The views of a scene show one set of named points, each view turned or mirrored, shifted and resized as a whole, with a little noise and some points left out.

Scene 1
View 1
biga: [-10 -31  11   5  19  -1  33   8   6  -4 -10]
Kedef: [ -4 -11   8   6   2  -2   8  13   2  -8   9]
fuv: [ -3   3   5   0   4  12  18  -3   4   0 -11]
basu: [  7  -6  14 -10  19   9  32   0   7   5 -16]
ses: [  8  12  -2 -20   8  15   4   1  -4  10   4]
vup: [  5  20   0  -3 -12   8 -14   9   0  -4  16]
pefig: [ -4 -15 -13 -24  24  13  16  -1  -8  13   3]
Gon: [ -5  28 -12  -9  -3  27   5 -17  -4  11 -12]
pof: [-11   4 -12  -3  -4  10  -7   3  -6  -1  13]
Mese: [-20 -21 -18  -7  14   8   9  -1 -11   6   5]
mano: [ -3  -6  -7 -16  17  12  13  -1  -4   8   1]
fofi: [ 19   5  32   2   7   1  28  11  15  -6 -11]
View 2
fofi: [ 38  -1 -28  21   9 -14  11 -34 -11   0  -4]
pof: [ 12  20  -2  27   1  11   0  14  -6  18 -21]
Mese: [  0  26 -10  25  10  10  -9  17  -9   8   7]
vup: [ 26   9   1  19  -2   5  10   4  -5  19 -40]
pefig: [ -2  23 -17   9  12  -6  -6  16  -7  -5   9]
fuv: [ 18  13 -27  27  -6  -6  -4 -10  -9  13  -5]
basu: [ 20  10 -28  26   4  -7   0 -17 -11   2   8]
biga: [ 16  17 -31  38   7   3  -5 -15 -13   8  24]
Gon: [  5  20 -29  17 -29 -14 -11   7  -3  19 -26]
ses: [ 10  15 -13   6  -2 -12   1   8  -5   5 -21]
View 3
Gon: [-14 -16   5   2  16  18  -2   6   6   4 -22]
fuv: [-20  -1  -4  17  12   6  -9  14  -4 -10 -10]
ses: [-21   0  -5  -4   4   9   0   4  14  -6  -7]
vup: [ -2  12   2  -5  10  -3   3  12  17 -19 -19]
fofi: [-22  19 -23  22  14   0 -26   7  -3 -22  -3]
mano: [-29  -5  -4   7  -1   6   3  13   2  -4   3]
biga: [-32   1  -4  30   6  -2  -8  24 -19 -13   5]
Kedef: [-17  13  -2  13   4 -11  -1  24   1 -22  -1]
pof: [-11   2   9   0   4  -2  11  21   8 -13 -10]
View 4
vup: [-17  -4   7   5   0  22  -3  -9  -5  -4 -12]
ses: [ -3  -7  13   0   5  12  -8  -3 -10  -7  14]
Mese: [ 16 -11   6 -12   6  35  -4  -1  13  -1  16]
fuv: [ 1  4 10  5 -1 21 -5 20  5 -8 11]
Kedef: [-7 -7 10  9 -7 30  3  7 16 -2 -8]
pof: [-4 -6  3 -5  3 32 -4 -5  2 -2 -3]
mano: [11 -8 12 -4  5 21 -7  4  5 -6 21]
biga: [14 -5 14  6 -4 28  1 29 26 -5 19]
basu: [  8  -5  21  10   0  12  -4  24   8 -10  26]
Gon: [ -1  16   1  -6   7  18 -15  10 -19  -7   7]
pefig: [ 16 -15  13 -11  10  23  -6  -2   4  -5  30]
View 5
mano: [-12 -12 -12 -24  -2   1  -8   0  -5  11 -35]
pefig: [ -8 -12  -9 -17   1  -2   3   4  -7   8 -30]
biga: [ -3  13 -26 -15  -8 -25  -4   8 -10   0 -30]
vup: [  6 -10  18   6  -6   1   6  -2   8  -8   6]
basu: [ -3   4  -6 -25 -12 -22 -16  -4  -4  -3 -35]
Kedef: [  6   0  -4   0  -3 -14  12   6  -9  -7 -13]
fofi: [ 12  14  11 -16 -17 -29  -9 -11  -8 -19 -28]
Mese: [-11 -13 -21  -9   5   1   6  12  -5  12 -21]

Which points are out of place in each view (at most two, in the order of its rows)? Write - if all are in place.
view 1: biga
view 2: basu
view 3: -
view 4: Kedef
view 5: mano, pefig
